Each row is a point on a landscape with many peaks, with its height.
A climber steps from a point to the highest of its 4 nearest points, and stops where none of them is higher. Distance is the straight distance between rows; heights are no part of it.
Sefez: [-19   8  37  -5 -21  15   4   2  -1  14  22  -6  20  11   1]  h=4.73
pegob: [  4 -11  12 -19   5   1   9   8  -2  -9  22 -13 -13 -16   8]  h=4.16
Keb: [  2   2 -29   5  -8   6  -5  13  29   1  -8  13  -9   6   7]  h=5.93
soz: [ -4   0 -12 -20   0 -15   7   7   3 -26  12  -8 -27 -16   0]  h=4.65
nen: [-19   0  -6  21  26   3  -8  -7 -34   2 -42  -8   1  15 -17]  h=5.30
viso: [ -3   3  33   5  -9 -14   8 -15 -23   1   7  -4  31   0 -12]  h=2.86
nore: [-17   4   7  -5   7  12  -8 -11 -28 -20 -27 -15 -16  -4 -10]  h=4.49
zoked: [ 23  -7 -15   6  21 -22  28   9   8   4  36   1  -8  -6  -2]  h=4.12
guf: [-24   6   9  14  -3 -10  18   2   4  12  33  14  32  16  -6]  h=4.14
maf: [ 11  23  17 -33 -10 -24  17   3  14   0  41  -3   7 -12  -1]  h=3.99
tilu: [ -8  17 -14   4  -2  -9 -18 -11   0  -5 -44   6   8   2 -11]  h=5.73
Tugun: [  0   1  29  23   0  -6  14 -13 -30  19   1   0  26  17 -17]  h=2.21
fom: [-18   7 -19  21  11   7 -16   1  -8  12 -42   6   8  16   0]  h=5.38
dod: [ 10 -11  23  -2  -8   7  14   3  10  14  35  -3  15   9  15]  h=3.85
fepas: [ -9  10  35 -11 -21  11   7  -3  -4  12  25 -10   9   2   5]  h=6.37
Nog: [ 20  -4 -23  11  -1   1 -28 -11  14  20 -43   8  18   1  -2]  h=5.92
Rofi: [ -5 -14  27  -2   7  22  -4  -6 -33   7  -9 -23  -7   1   5]  h=1.20
kezo: [ 15 -21  -1  -7  13   0  17  12  11   4  35 -12 -14   2  17]  h=4.27
Dipos: [-36   2  15  16 -18  20  19  14  -1  20  29  -2  29  18   3]  h=4.29
sepi: [ -4  14 -23  10  -7  34 -27  -8  -4  20 -43  -4   3  18  14]  h=4.55
datim: [  4   6 -27  10   6  -2 -22 -11   3  11 -45  14  17   9   0]  h=5.75
salen: [ 21   2 -34  -6 -19   4 -16   5  36   4 -10  11  -7   3  14]  h=6.65
Pep: [ 21 -21  -2   3  17  -9  18   4  17   4  36   3   3   5   5]  h=4.19
Vesa: [ 33   0 -24 -19 -29   7 -23   4  20   7 -12   3 -21 -15  11]  h=6.29
Tobug: [-11 -17   2   8  13  19  -3   8 -14   1  -3 -11 -13   2   8]  h=2.10
befu: [-17   4 -20  20  11  22  -4   3 -21  16 -40  -1   0  20   2]  h=5.00
Milaf: [ 30   7 -13 -27 -24  -7 -24 -18  14  -3 -24   9 -16 -27  -2]  h=6.18
kez: [ -2  -5   8 -14  11 -12   9  -4  -3 -22   2  -5 -16 -23  -8]  h=4.26
vosoz: [ 21  21  16 -25  -6 -27  24   3   5  -5  43   0   1 -14   0]  h=3.95
Zapez: [  3  14 -11 -10 -19  -8 -25 -11   6  -4 -29   0  -3  -8 -11]  h=6.00
vegu: [  8 -12  -5  -6   9  11  10  11   5  -4  30 -15 -29 -13  15]  h=4.35
zum: [ -9 -15 -25  18  18 -11   3   8  11 -17  -5   8  -6  -8  -6]  h=5.15
Gur: [-14 -12  -9  23  23  10   4  10   5  -3   0   4  -9   5   9]  h=3.68
kiz: [ -2   5 -27   2 -11  16 -10  13  20   0 -11  11 -19  -2  14]  h=5.84
mem: [  6 -24  14  17  15  14   5  -1 -26  20   6  -8   6  16   3]  h=0.73
ziper: [ 12   4 -45   8 -13  -8 -10   3  25   8  -5  16  -4  -2   2]  h=6.03
Buf: [-21   5  11  -4   2  13 -11   4 -24 -15 -32 -14 -15  -4  -5]  h=4.63
lekis: [-10  11 -25  -3   9 -21  -1   7  11 -28  -1  13 -15 -15 -13]  h=5.23
miniv: [ -1   5 -19  16   6   5 -16   0   0   5 -42  16  14  10  -5]  h=5.62
papag: [ -4 -28   2  22  22   6   5   5  -6  -4   3   1   0  13   3]  h=2.00
nedi: [ -7  26  18 -13 -11 -25  11   0  12  -6  38  10  23  -2 -15]  h=4.03
Kek: [ 13 -14  23 -16  -1   7   8  -1   6   3  30  -4  -6  -4  13]  h=3.86
vela: [  7 -20  15  21  15   5  11  -7 -29  14   0  -7  13  12 -10]  h=1.22
lup: [ 11  -7  28 -12  -3   9   2   2   6   9  31 -10   1  -6   9]  h=3.62
dom: [  4 -14  23  -2  13 -14   4 -12 -16 -17   3  -4  -2  -6  -8]  h=2.35
Girob: [ -4  31  17 -28 -14 -27  22   1   7   5  43   2  15  -1 -10]  h=4.01
Vafon: [ 14 -15  19  -1   0   2  14   3  15  13  33   5  10  10  14]  h=4.04
molod: [ -2   3 -14 -19   0  -1   6  15   9 -23  20  -9 -36 -18  10]  h=4.50
vebop: [-14  -4 -20  -2  -1  16  -6  12  12  -5 -14   1 -15   3  15]  h=5.18
Rozu: [ 22   0 -19  -5 -10 -15 -24 -22   6   0 -32  11  12 -18 -13]  h=6.08
bosem: [-11  15  36  -8 -23  -6   9 -16 -20  -4   8  -2  18   5 -10]  h=3.75
damer: [ -2   3 -29  16   5 -18   4   8  16 -10  -7  20  -6   1  -5]  h=6.46
ril: [-18   4  -7  -3  -3  24 -13  10   3 -10 -25  -9 -16  -3   7]  h=4.48
Fas: [  8   3  34  -1  -6  -8   7 -12 -14  -7  12  -4   8  -3 -16]  h=1.60
Lasu: [  9 -18  17  14  18  -8  10 -14 -18   0   7   0   7   1 -11]  h=0.43
lisus: [ 10   6   3   7   8 -29  20   0   9   8  36  13  23   5  -7]  h=4.10
naka: [ 12  10 -13 -20 -25   4 -22  -4  18  -9 -21   8  -7 -11   6]  h=6.10
seful: [-20   7  -4  12  16   0 -11  -5 -20 -17 -43   0  -3   3 -11]  h=6.66
duvi: [-18   5   1  -6   1  21 -10   9 -10 -17 -18 -13 -22   0  11]  h=4.02

Call two points neighbours if one is among the 4 nearest of the other. Go from one point of each pair to the other, from neighbour to neighbour, staying as high as possible. Name the lowest point that can't be avoided.
fepas / damer -> lisus
salen / damer -> ziper
salen / seful -> tilu

Where does a climber stop that starts at each point below?
Girob -> damer
fom -> salen
Rozu -> salen
nedi -> damer
pegob -> damer
ril -> salen
vebop -> salen

Two climbers start at each pair of points below. Name the first point that both come to, or write none.
Vafon / zoked -> vegu
miniv / sepi -> Nog
vosoz / Kek -> vegu
viso / papag -> none
guf / Tugun -> fepas
